Each row is a point on a tangle of strands that fork and nearly touch. The rows are in no order.
Two points are linked if the straight distance between their rows is under 66.6. Some points are linked to none.
saz: [-21  -3  -6   8   7 -23  15 -14  -8   8 -11  38   9  34  16  11  -6  14
   4 -12   2   0  19  10   5 -22  -7 -25 -14  -8   4  10 -21   1   6  -8
 -10   9]
Lif: [-19  16  -3   6  -6  -4  23  -2 -30  17  -5  -4 -20 -21  -2  -2  15   4
   3 -15  12  -2 -15  11   9  10 -16   2  21  -8 -11   7 -11   7 -18  -8
   1  21]
Tusur: [-26 -13   4   7  -9   7  -1  -3 -28 -17 -26  -9 -25   9  -1   3  16   5
   3  -8  23  31   8   0 -21 -15 -12 -11   5  14  -7  19 -23  12  -6   8
 -17  24]
leme: [ 16   2  12  10  -8  15   7  16  -1   6  -3  -8   3  -3 -11  12  21  -1
  -6 -26 -18  -9 -25   0   8  28  -1   5   3   4   6 -15  -8  -3  -9   4
   9   1]
teriv: [-15  -3  12  18 -34   1 -23  25   6  -2 -10   8 -20   1 -21   0  11   1
 -13 -24  12   3 -36   0 -26   4  -6  -7 -14   2  24  16 -17   8   6   4
  -2  16]
pabu: [ -9  -3   4   0   8  13 -18   8   2  10  23  -9  -1 -40  -2 -19   6 -25
  -9   4   2   6 -11   8  -4  -2   3  -8  -5  17   1   1  20  -3   7  -9
   8  -4]
Dodeg: [  3  -1  -7   0   6   3  26  -1 -33   2  -2 -18 -14 -25 -13 -11  -2  -3
   2   3   8 -10 -12   0   9   8 -23   9  18   0 -12  -4  -3  10 -19  -5
  13  10]
nopi: [ -1  16  12  -6 -28 -25 -35  24  36  -7   0  10   4   6 -15  -3   2  -2
  -6  -8  -5  -9  -3  10 -21 -13  37   1  -5  -4  24  13   2  -6  19   9
  13  -9]
duvi: [-15  -9   5  -1  -3 -26 -34  15   6  -7   4  12   8   4  13 -17   3  -9
   7  -8  17   3  -8  -8 -26 -21  10 -34 -17   9  30  13  12   5  30   4
   7   9]
neben: [-19  21  -4   3  -3 -27  13  -8  -6  25  11  32  -9 -15   7  -6   3   0
 -17 -17   9  -9 -16  14   0  -4  -3   6  -4 -25   9  14 -12   0   6 -24
  18  27]
ruvo: [  2  -6  10   5 -18 -23   3  16  -7   7 -14  16  13  19  11 -16   3  11
  19 -29   2 -18 -28 -20 -18  11  -5 -29   5  -4  18 -13  -4   1  13   9
  10  19]
vofeb: [  5 -20 -13   9  14  41 -10 -16  -4  -7   4 -16   7  -2  -1  -5  -8   4
  24  17   1  12 -14 -11  14  24 -26  10  -5   3 -10 -14 -27   2  -3  -9
 -13  -5]
kepi: [ 23   6 -12  -4 -16 -28  24   0   4  -6  -6  19   4  30   1  -1 -19  10
  -2  -3  -8 -26  -1 -12  15  11  10   4  -9 -39  15 -14  -9   3  -2  -2
  14   0]
vido: [-16  -1  12  -7   5   1   9   1 -20  -4  -6 -11   9 -21  41   8  30   3
   7 -13   2  10   1   6 -27 -28 -12 -26  18  37  -2   5  38  -9   3  12
  14  30]
zisos: [  7   9   6 -18  -6 -25  -6 -13  27 -11  25   9  -7  10  -6 -23 -47  -6
  -8  24   1   3  19 -10   0  -5  29  15   4  -8   3   2  22  -7  -7   1
  13 -29]
Retu: [ 21 -14   1   0   5   2 -14   8  16 -21  -9   3  22  36   9  11   3 -10
   2   1 -14   5   7 -15  -5 -11  10 -11  -5   3  10  -5   6 -13   6  11
  -3 -15]
tet: [-28  10   4  15 -19  22 -23   0  10   3 -16   7 -14   8 -18  16   6  19
   9 -12   0   6   5  14   5   9   6  -3  -1   2   8  19 -29  13  -7  -3
 -32  -6]
dezak: [  4 -10 -18  -4  -4  22  -8  -7  -6 -13 -20 -30 -15   4 -17  13  -9  15
  16  35  13  14  25  -4  10  11  -5  16   3  -7 -16   6 -25  15  -9  -1
 -29 -17]
giz: [  2   7  16   6 -15  10   3  27  13   0  10  -4   2 -15 -14  17  40  -5
 -21 -30 -24  -2 -21  13   3   7  12   2   3  10   3  -3   2 -18  -6   1
  13   1]
lagi: [  0 -14 -21  -2  26   9  11 -23 -20 -11   4   7   3  14   3 -15 -27   3
  12  28  16  12   1  -9  15   2 -21   1 -16 -16 -12  -4 -20   7   4  -4
  -3  -5]
vob: [ -2   1  12   1 -12 -15  12  19 -15   7 -15   3  14   9  29  -6  24   3
  18 -38   5  -5 -21 -12 -16   6 -14 -32  16  18  13  -9  14  -3   8  11
  20  28]
Zulud: [ 16  -5   2   5  -3   4  -4  10   3   5   8   1   1  -6 -12  -7  -7   6
 -11  -4 -11 -15 -22  -7   9  27  -5  12  -3 -17  14  -6  -5   3  -2  -7
   4  -6]
levu: [-26   7   1  -2  -3 -22 -37  -7  16  10   4  17  -1  -8   8  -5  -2  -3
   5  -3  13  -3  11  11 -21 -26  20 -23  -7   4  15  21   9   7  24  -4
  -5   0]
lam: [ 23  25   1 -20 -23 -26  37  12 -13   2 -11 -20 -20 -13 -22   2  -5   7
   1  -1   1 -25   9   5   9   9   8  21  30 -14  -6  -7   9   6 -21   2
   4   0]
puzev: [  9  38   2 -23 -30 -41  37  15 -13   7 -22 -14 -15  -3   6   2  13  11
   6  -8   1 -23   9   9  -5  -6  15   5  33 -12 -11   0  11   5 -14   9
  16  21]
Pifi: [  9 -16   4  -6   6  17 -15  10  -7  -2  -4 -33   9  -7  -4 -12  -1 -15
  20   7  -2   0   0 -21  -8   7 -11  -7  10  20  -3 -16  11   0   4  13
 -11 -11]
fuvu: [  2  22   2  -3  -5 -22  30   5  -4  29  22  19  -1 -24   1 -10   4 -13
 -22 -14   0 -19 -17  15   8   7   0   6  -4 -19   4  -2   7  -4   3 -15
  33  16]
mur: [ -3  39  10 -13 -27 -27  27  10 -10   1 -12  -7 -22  -4  -3  18  29   8
  -8  -2  -4  -6  12  23  -4 -22  18  11  30   3  -5  14  -1   0 -11   5
   6  13]
benuk: [ 17   0   5  -5   9   0  -9  -4  26   0  20   4  19   4  14   4 -14   2
  -2   4 -14   3  23 -12  16  -9  13   0   4   4 -12  -9  33 -15 -11  -3
  -6 -29]
besul: [  1 -17  -6 -14  18  18 -19  -7 -10   1  -1 -30  14 -15  16 -25 -10  -8
  32  22   3   6  15 -10 -12   4 -13 -23  11  18 -14 -14  12   8   8   8
 -12  -9]
domev: [-14 -20  -6  11   4   8  -8  -6  -8  -9 -17   4  -9  26   5  14  15  -4
   4   2  16  27  18   8 -10 -18  -3 -16 -15  10  -3  11 -22   5   7  12
 -19  12]
tuzik: [  1  -1  11   7 -30 -15 -12  26   8  -5 -11   7  -5  18 -13 -14   0   6
   0 -19   2 -13 -34 -17 -19  10   3 -16 -11  -5  30   2 -12   5   8   4
   3  13]
Nomo: [ -2 -11   9   0  -2  -7 -27  -7  26  -4  18  -2   6   7  -7 -17 -37  11
  15  17  -5 -11   5 -17   0  30  19  -3   2 -10   3  -6   6  11  -3  -3
  -3 -27]
Rifo: [-10  -7   1   0   8  -5  21   5 -21 -19  -2  12   3   6  19   8  25 -23
  -9 -15   9  18 -11   4 -11 -26  -9 -11  -9  18   7   9  12 -18   8   5
  23  28]
pek: [ -1   7  12  -5 -16 -17 -33  24  22  -9  12   7  -5  -2 -26 -15 -12 -23
 -13   4   5  -6 -15   8 -26 -14  22   6 -21  -4  31  12  -3  -1  18  -2
  20  -7]
pafo: [ -5  25   8 -14 -10  -6  25   8  -8   7  -4 -14 -16 -23  -3  15  27  -6
 -10   4  -3   0  12  29  -4 -30  12  14  20   9 -20  15  20 -10 -15   7
   7   6]
Vive: [-28   6  -8   2   3 -20   8 -20 -17  14 -11  30   3  10  11  -3 -18  24
  18  -4  13 -10  20   4   7  -7 -11 -23   5 -16  -2  13 -20  13   1 -12
 -20  11]
zud: [ 10   4   2 -12 -11   4 -13  11   1   2   4 -40  -7 -11 -17  -4  -3   1
  12  13   2  -7   9  -9  -9  18   6   1  20   8  -6 -10   7  10  -9   5
  -9 -13]
rero: [  9 -13   7  -3  -6  -3  -7 -12  10  -3  16  -3   8   9  -2 -24 -42  12
  12   8 -10 -18 -13 -28   1  45   2   7  13 -15   9 -20   4  10  -4  -5
   5 -18]
tiden: [ -1  15  12   0 -24  -5 -18  29  18  -6  -5  -4  -9  11 -14  13  19   1
  -4  -9 -10  -3   1   4 -12  -3  20  -3   2   4  20   9  -7  -4   4   4
  -5  -5]
nikug: [ 20  13 -14  -1  -8 -22  35  -1 -11 -14 -14  -1 -12  18 -18  15 -12   5
  -4  13   4 -12  16   1  16  -4   2  25  12 -30  -6   2 -12  10  -5   4
  -2  -7]
doz: [ 16  -8  -2   0  30  44  18  -4   5   8  18  -7  24 -21  10  -2  -3  -9
   6   6 -18   8  -2  -4  19   7  -5   5  -3  25 -18 -25  29 -19  -4   5
   1 -18]
tak: [ 16   9  10 -10   7   3  -3   5  25   5  38  15   5 -21 -10  -4  -3 -18
 -33   0 -17   0  -9  15   7  -1  15  15 -25   3   4  -4  22 -19   0 -10
  20 -12]
burup: [ -4 -10  -6  -7   5   3  -3  13 -14  -3   9 -17 -10 -21  -9 -17   8 -33
 -12   9  16  10 -12   7 -20 -19  -9  -6  -6  17  10   8  17   1  10  -2
  18   9]
Bulip: [ 13  -9 -10  -3  15   5  25  -3 -15 -10 -35 -32  -8   1  -7  22   8   2
  12  21   8  -2  23  -7   6  -8  -6  15  20  18 -31   1   1   2 -15  14
  -6  -5]
noka: [  8   8  -6   3   3  13  13   6 -11   1  11 -15 -18 -22 -29   0   3 -11
 -17  13   6   0 -11  11   8   9 -12  25   9  -6  -6   2 -14   2 -12  -8
  -1   2]
nase: [ -8   3   9   6 -10  -4  13  11 -20  -8  -8  10   0  11  16   9  32   4
  -3 -32   3  12 -15  -3 -11 -11  -9 -15  10  14   6   4   1 -12  -2   0
  14  26]
liriz: [  0   7  10  17 -23  11  18   1  -8  11 -13  -2  -4  -3 -10  25  23  16
  -3 -41 -13  -7 -23   0  11  35  -9  15  16  -5  -6  -6 -16  -2 -24  -4
  -6  13]
mifuz: [-20   1   2   6   6  14 -27   5   5  17  19   2  -1 -31  -3 -16  11  -2
   4 -11   4  -2 -21  11  -3   9  -4  -6   3  -1   1   5  -1   3  -1 -12
   4   0]
Nalo: [  1   9   1 -13   2 -10 -21 -14  32   1  22   1   4   3   5  -8 -30   3
  -3  19  -5   6  33   1   7  -1  28  11   7  -4  -7   5  26  -7 -12  -4
  -8 -33]
kigip: [-23 -12  10   9   0  -8 -22   1   1  -9  -4  28  13  12  29   1  15   1
   7 -23  12  15  -6   3 -22 -22   4 -38 -11  17  20   9   5  -6  25   5
   1  20]
Vuku: [ -7 -11 -20   2  25   2  -8 -19  -4  -5  10  23   2   8   4 -15 -34  -2
  -1  29  17  21  13   3  15  -5  -7   1 -33 -11  -2   7 -23   2  15 -15
  -2  -2]
buzo: [ 31  -2  -5 -13   7   0  17  -6   5 -11 -18 -33  -6   5  -5  12 -10  -4
   4  32   1  -4  30 -20   8 -14  14  22  20  11 -25   0  20  -2 -12  12
  -4 -13]
lut: [ 10 -14 -10   0   3  23 -21  -3   2 -10 -12 -26 -14   7 -10   7   6  -7
   3  38  12  16  28  -3  -8  -3   6   4  -5   6  -7   2  -5   7   1   9
 -18 -12]
dide: [-13   3  -9  -3  14   0   1 -16 -18  -1  -9 -13 -12 -10   5   2  -1   0
  10  17  10  10  21   4  -8 -23 -11  -2  15   4 -19  11  -3  11  -5   1
 -12   9]
fut: [  4  14   0   0  -6  -3   3   5  11 -11  -4  -3 -14  13 -14  22  18 -18
 -20   8  -6  14  21  24   2 -29  14  21  -6   3   1  12  -8 -14  -3   3
   0  -8]
Belip: [  4  -1  -4   8  14  42  16   5  -6  -4  -5 -27  -7 -29  -6  17  18  -7
   0  11  -6  10   7   9  16   6  -9  17  13  24 -28  -4   3 -11 -19   2
  -5  -5]
numer: [-13 -15   0   1  21  -7  -8 -22  -2  12  11  24  15   3  13 -32 -32  11
  14   4   9  -8 -11  -8   3  18 -15 -17 -13 -26   9  -4 -10  13  14  -5
   5   1]
tovot: [-12  17  13   1 -18  -8  -1  22  11  11  17   9   4 -23  -2   7  38 -13
 -24 -26 -15   6 -20  25   2 -13  22  -2  -1  13   5   3  19 -20   1  -2
  24   9]
govo: [  4  -7   1  -3   7  37   3  15  -2   2   3 -41  -2 -38  -7   1  19 -18
  -1   8 -11  11   5  13  -3  -6   5   1   5  40 -16 -12  24 -10  -6   6
   2  -6]
lezi: [ -4   0  -4   2  13  11 -29 -17  15  -3  19  18 -11  -5  -7 -17 -29   1
  -9  29  10  12  -1   2   6  11   2  11 -35 -16   4   8 -23  10   5 -23
  -6 -16]
rebep: [  1 -11  -5   0  26   0  35  -1 -22  -6  -4   6   8   1  13   9  10 -14
   0 -10   2   4  -4  -1   5 -26 -18  -7   4   7  -9  -4  13 -12   5   7
  13  16]
neze: [-20  -1  -2  13  10  -7 -10  -8  -7  17  15  30   4 -16  -2 -31 -19  11
   1  -5  10 -12 -23   6  -3  15 -16  -6 -20 -26   7   8 -19  15  12 -15
   7  11]
fugon: [ 29 -16 -16   2   1   5  22  -2  -9 -16 -26 -15   5  27 -11  22  -6  15
  19   6   2  -2   4 -28  15  21  -9  15   9   1   3 -11 -21   4  -5   8
 -17  -7]
kavan: [  2  27   8  -9  -3  -8  10  -1  12  25  26   6  -9 -24 -11 -11  -7   8
 -13  -2  -8 -12  -7  21  25  24   6  19   9 -23 -15  -9   9  -4 -17 -19
  13  -9]
bolit: [-28  -7 -11   3  -4  -7   6 -16 -18  19  -4  34  -7   2   0 -12 -24  21
  11  -8  17 -14  -8  10   4  10 -17 -15 -10 -31   7  13 -29  21   5 -14
 -13  22]
fidod: [  5  19   4 -12  11 -14  14  -2  12  22  34  17   3 -29  -4 -20 -10 -10
 -26  -2  -9 -11  -7  14  12   1   7  17 -10 -12  -4  -3  20 -10  -5 -17
  25  -4]
fotu: [ 14 -12  -6 -19  18  11   0  -6   2  -5  18 -26  -6 -21   4 -23 -20 -22
  -9  34   6   8  22  -4   0 -23   4   9  -2  19 -17  -2  35  -8  -6   5
   8 -12]
rane: [ -1 -14 -10  20   2  20   3 -14   4  -6 -16  15  14  38   4  31  -3  16
  10  -5  -7   8   9  -6  14   3  -4  -1 -15   0   2   1 -31   2   4   6
 -25 -13]
Ture: [ -5  -3   8   0  -9   0 -14  20   9 -16   7  -2   4 -11  17  12  40 -16
 -13 -16  -4  17  -4  12 -21 -22  15 -23  -7  34  13   3  32 -17  12   8
  17  14]
simes: [-13  24  -7 -11   7  -4  22  -7 -23   4  -9 -11 -26 -20  -8  16  15  -6
  -1  10  10   5  17  24   0 -26  -3  16  24   1 -25  18   6   1 -16   4
  -8  11]
tanuk: [-24   1   0  12 -17   4   0   8 -13  -4 -13   8 -25   2 -13   1  13   4
  -6 -16  14  14 -11   7 -13  -5 -15  -6  -4   1   9  16 -23   6  -5   3
  -8  24]
nog: [  4  -9   5  -5  -5   8 -20  17  10 -19  -6 -25 -10   2   5  13  39 -26
 -17   4  -3  22   9  15 -24 -21  11  -8 -11  32   5  -1  20  -7   8  15
   0   7]
dafif: [  7  -8  -1  12  27  17 -25 -15  30  -4  22  30  23  12  -4   1 -12  -1
 -23  14 -14   5 -10  -3   9  10   5  18 -40 -12  15  -6 -15  -7  18 -13
   1 -18]
Kis: [  9 -15 -12  11 -16  12  20 -19  -5  -8 -28   9   9  32  -5  23 -14  31
  12  -5  -6 -10   1 -17  22  25 -11  13  -8  -8   3  -3 -35  19  -6   0
 -29  -3]
Kovad: [ 30  -7   9 -10   2  11   3  12  25   2  15 -13  28   3  13   5  -3  -4
   0  -4 -25  -8  11 -18   9   1  13  -5   2  18  -7 -22  43 -19  -2  10
   4 -23]
tebe: [ 24  17  -4  -6 -18 -10  30   6 -12  -7 -16 -20 -18   5 -22  19   4  14
   4  -3  -5 -18  -3  -7  19  20  -2  30  23 -14  -2  -9  -7   6 -21   2
  -3  -8]
sebut: [  2   4   6  18   1   5 -13 -16  19  10   4  34  11   6 -13  -3 -19  24
 -28   6 -13 -22 -21  -6   7  40  -2  27 -30 -28  19  -3 -26   4   8 -11
  -4   4]
situr: [ 10   8  -9  -7  10  26   1   4   1  -9  26 -18 -18 -28 -27  -1  -2 -17
 -17  31   6   6   1  17  16   5  -1  33 -10   1 -11  -1   5  -7  -9 -11
   4 -13]
lugus: [ -8   0  -9  -3  -7   0 -18  -2   8  -5  -8   5 -24  10 -21   0 -11 -11
  -8  21  21  17  18  18  -6 -10   7   6 -16 -11   6  14 -25   4  10  -6
  -8  -3]
Nabut: [  4  12   3  -2 -27 -13  -6  13   0  -1 -28 -19  -6   7  -6  12   9  29
  19 -22  -7 -17  12 -14  -2  24  10 -10  31   1   6  -8 -11  11 -10  12
 -22  -2]
feso: [  3 -23 -18   3   4  32  -6  -9 -19  -8 -23 -25  -3   7  -3  -7 -11   4
  29  23  19  21   7  -8   6  12 -24   5  -5   5 -15  -3 -31  10  -1   4
 -26  -5]
nutab: [ -1 -17  -8   9  16   2  12 -12  -6 -17  -9   8   6  32  10  17   5  -3
   5   9  -1  23  17  -7   9 -21 -10  -7 -13   3  -5   3 -14   1   7  10
 -13  -1]
leb: [ 25 -14   7   5   9  10 -12  15  26  -7   7  -5  27  10   9   9   4  -8
   0 -11 -27  -7  -9 -17   8   8   4  -9  -6  11   9 -17  12 -17   9   9
   6 -19]
Kolu: [ -3 -12 -13  -9  26   9  -7  -8  -4   3  14  -7   5 -26  22 -14  -2 -23
   2  19  10  15  18   9  -8 -36  -1  -8 -12  17 -11   5  35  -9   6  -1
   5   1]
Kupep: [ -2  12   4  11 -15   0  10   4  -7  13 -28 -11  -2   9   5  29  18  26
  16 -38 -14 -13   1  -5   5  25  -2   5  32   2  -6 -12 -15   5 -25   7
 -17  -2]
Puvor: [ 30 -24   6   7   6   9  -7   2  14  -7   2  10  28  24   3  -6  -8  -7
  -2  -1 -20  -8 -32 -28  -3  20  -5  -1  -9   0  21 -26  -2  -6  16  13
  10  -5]
Lupo: [  2 -16   1  13   4  12 -17  -9  24  -4   2  28  17  24 -10   5 -16  13
 -11  10 -14  -8 -17 -14   4  21  -4  11 -34 -17  18  -1 -27   4  19  -4
  -7  -4]
bakud: [ -3  33   9 -14 -20 -26   9  -3   9  19   9  -2 -11 -19  -8 -14  -9  15
   7  -9   6 -30   7  15  13  22  12  11  31 -30 -10  -7   6  11 -15 -10
   5  -8]
nefin: [  2 -17 -11  -5  23  10  -9 -19  -8  -2  15 -13   4  -3  10 -19 -26   1
  23  29  10  10  12 -11  10  -2 -19  -6  -3  -2 -22  -5   2   6   5  -5
  -1 -11]
vofe: [ 36 -20   4   4  11   2  24   5  -5  -3 -12   6  24  24   7  -3  -3  -4
   0 -15 -20 -12 -40 -25   2  20 -19   6  -5  -1  13 -26  -6 -10  14  15
  16  13]
Danu: [  9   8   8   1 -19  -6 -18  21   7   9  -9 -28   5  -7  -8  -2   4  14
  20 -18  -6 -22  -5 -17  -7  32   8 -10  25   6   3 -10   1   3 -10   8
  -8 -13]
Mamif: [  8  -5   6  -7   5   2 -15   2  12   3  -4 -21  11  -3  21   9  15   6
   9  -1 -16  -2  25  -2  -6 -16   9 -20  17  18 -13  -2  24  -4  -1  17
 -17  -6]
Ruma: [-20  31  -6  -1   0 -27  -4  -8  -1  17  11  33  -5 -15  -4  -1  -8  -7
 -13  -4  10  -7   5  30   1 -17   7   9  -2 -18   7  18 -11   0  10 -24
   9   1]
suno: [ -7  -5  -1   7 -18   9 -20   9   2   1 -17 -12 -12   7 -16   1   0  24
  13  -6   6  -2   9  -2  -6  21   0  -9  11  -2   6   1 -24  17  -1   6
 -35  -5]
Sis: [-22  15   0  -4   9 -20 -22 -12  18  10  12  26   1  -8  -3  -6 -25  -1
  -1   1   9   3  14  16  -2 -20  16  -8 -10 -14   7  14  -4   6  10 -17
  -4 -14]
ketu: [ -7   5  -3  -7  16 -15   2 -31  -1   7  23  27   3   1  14 -31 -40  17
   0  16   3 -13  -5  -9  12  30  -4   8 -10 -33  -3  -9   1  10  -1 -19
  10 -10]
venev: [-37   5   3  20 -11  11  -7 -10   0   9 -13  25  -3  19  -4  20   2  20
   5 -21   1  -2   5  12   7   0  -6  -8  -1 -12  -3  15 -35   6 -10  -8
 -29   8]
vulo: [  1   2   6   0   7  23  19   8 -13  10   0 -26   1 -39  12   9  26  -7
  -4   1 -15   6   7  15  -9 -22   8 -13   8  46 -19  -8  42  -8  -6  14
   5  12]
fep: [ -2  -2  -9 -17  18 -16  -1 -15   0  12  14   4  12 -10  22 -17 -16  -9
   5  11   4   2  23  -6  -3 -33   1 -16   3  -2  -5   6  33  -7   5   2
   3  -3]
zuf: [ 21  -4   0  -1 -17   2 -13  15  11 -23 -17 -15  -5  28  -4  20  12  -3
  -1   3  -6   3  12 -13 -11  -9  15  -1  -1   7   7  -2  -8  -2   4  15
 -13  -3]
Roteg: [ 12 -16  -2  -6  16  20  -7 -20  -5  -4  21  -6  14   1   2 -29 -34  10
  19  22   1  -4 -26 -29   8  44 -23  13  -3 -10  -1 -27  -3  12   0  -6
  -2 -12]
dibeg: [ 17   7   2  -1 -11 -26  15  -2   4   5  11  15   4   2  -3 -14 -18   6
 -15  -6  -9 -24 -20 -12   5  31   4  14  -2 -40  12 -15   0  10   0  -7
  19   5]
notu: [ 17  -3   0 -28   6  -3   5  -3   5  -6   4 -33  -8  -8   2 -13 -22  -8
  -4  33   1  -1  33  -8  -5 -19   9  14  18   1 -20   1  33   3 -15   8
   0  -9]
Bul: [ 10   5 -12   5   7 -13  42  -9 -15  -2 -19   6   8  24   3  21  -2  11
   4   5  -5 -10  13 -10  21  -2 -11  11  12 -16 -19  -2  -5   1 -12   1
  -3  -4]
nuro: [-20  -1   8  17  13  18 -31  -5   9  18  13  15  15 -24   1 -28 -13  14
  14 -13  -1 -11 -35  -3  -3  30 -19  -8  -7 -11   6   2 -12  10   8  -6
   0   5]
makar: [  2   5  -2 -12   3 -31   5  -2 -12   2   3   1   6   4  23  -3   5  -6
   3   1   5  -3  20  -3 -12 -33   4 -24   7   5   2   9  29  -9   1   9
   8  13]
Tozo: [  3   9  -7   8  17 -11  42  -8 -16   5  -9  11   5  11  14  16   8  -6
  -5  -7 -11  -2   9   6  19 -20  -5   3  10  -1 -26   3   9  -6 -13  -1
   9   3]
gulos: [-29  11   6  13 -15   2  21 -10 -33   4 -12  14 -31  -6  -9   5  15   1
 -11 -24  11   8 -12   9   5  -7 -18   7  12 -12  -3  15 -24   8 -22 -12
  -7  23]
Kur: [  1  -7   2   3   2  17 -36  -6  33  -7  16   3  -5   6 -10  -1 -19  -2
   0  25   5   8   9  -3   5  18  14   9 -14  -8   3  -1  -8   6   5 -11
 -11 -33]
Kadol: [  9 -15  -9  -2   2  18 -20  -1  10 -13  -9 -25 -15   8  -1  15  23 -24
 -15  23  14  27  20  12 -14 -21  11   5 -19  16   1   5   4  -6  11   8
  -4  -3]
tav: [-23   1   4  -1   9   9  17   2 -17   9  12  -6   3 -37  20   8  31 -10
  -8 -11  -3  12   4  18  -9 -28  -2 -15   9  33 -11   5  36  -6   0   5
   8  18]
Derof: [  1  -6   2  -1  -1  -4 -19  17   4  -2  13  -6  -5   1 -19 -20  -4 -27
 -17   7  14   6 -23  -2 -18  -4  -3  -3 -22   0  24   2  -5   3  16  -1
  14   4]
vidof: [ 15 -30  -6  -3  19  33 -14 -12   1 -12   7  -7  19   7   5 -21 -15  -6
  20  23  -3  11 -27 -19   5  31 -26  10 -15   3  -1 -24 -17   0  14  -1
  -1 -13]
tiza: [ -1   9  -6   5 -10 -26  14  -4   6   2 -11  39  12  40   9  13 -15  15
 -11  -6  -9 -18   7   1   9 -12   3  -5 -23 -28  12   2 -18   2   3  -9
   2   4]
nalu: [ 10   2   9 -18   3 -24   8   7  -9   2  -7 -10  10   3  37   3  13   4
  17  -4  -1  -1  10 -10 -22 -26  -1 -30  20  26   1  -2  44  -8  10  18
  10  20]
fenem: [-10   2   6  17 -11 -11  38  -6 -18  -9 -36  15   6  38  18  26  20  19
   7 -37  -8   1   2  -4  11  -4  -9  -4   9  -1 -18  -5 -15  -1 -17  12
  -9  15]
Kulu: [-39 -10   6  21  11  12 -26  -7   5   3   3  21   5  -6  16   2  18 -10
   0 -32   8  26 -12  15 -13 -13  -2 -18 -15  11   9  18  -7  -5  14  -6
  -1   7]
nokon: [ 13   1   1   1  18  -1 -18  -5  27  -2  29  20   5   1 -11  -7 -17  -8
 -35   8 -11  -3 -10   3   8   3  14  20 -27 -12  12  -3   2 -10   6 -15
  17 -19]
Rala: [-31   6   9  10   0   5 -14  -1   4  14  19  13   8 -24  12   3  27 -11
 -16 -34  -7  13  -6  26   0 -15  13 -11  -3  13   4  17  10 -15   3 -14
   9   4]
nore: [ 25 -16  -7  -2   8   2  25   4 -20 -21 -37 -26   2  23   0  20   4   1
  17   3   6   2   9 -27   0   0 -12  10  17  18 -14  -6  -2   5   0  23
  -7   2]

Follow the links from the first point to the second, and from the first to the third. Name the last point that the two ways share.
duvi / tet / rero: Nabut
venev / vidof / levu: Nabut
kepi / lagi / Lupo: leme
ketu / Danu / leb: neze

A fork is a point with three links, a tip a point with one. Leave the first point through the second and follow the links. Name the first fork or tip that comes.
makar / fep: tanuk
feso / vofeb: Nabut
Rala / Kulu: fidod
Retu / zuf: neze
ruvo / vob: dide
mifuz / pabu: leb
nutab / rane: Belip
fidod / fuvu: leme

A fork is a point with three links. Follow the links from the first point to the second and name the forks in between, in order.
tiza / Roteg: leme Nabut
Nomo / suno: Nabut
pafo / Tusur: tanuk
Ture / tovot: Nabut leme
nokon / pabu: fidod leme neze
benuk / giz: leb neze leme
tiden / tet: neze leme Nabut
vofe / Danu: leb neze leme Nabut
Zulud / numer: neze

Name the points in between on the shortest way along the links from the first point to the second, in order.
Derof / tovot: burup pabu mifuz nuro neze bolit Vive saz tiza kepi dibeg Zulud leme giz
bakud / liriz: kavan fidod fuvu neben Ruma Sis levu duvi kigip Kulu Rala tovot giz leme
Kolu / nutab: fotu notu buzo Bulip nore fugon Kis rane
Nalo / Vive: benuk Kovad leb Retu zuf tiden nopi pek Derof burup pabu mifuz nuro neze bolit
Kis / Bul: rane nutab domev Tusur tanuk teriv tuzik ruvo vob nase Rifo rebep Tozo
nog / Kur: Kadol lut dezak feso vofeb vidof Roteg rero Nomo
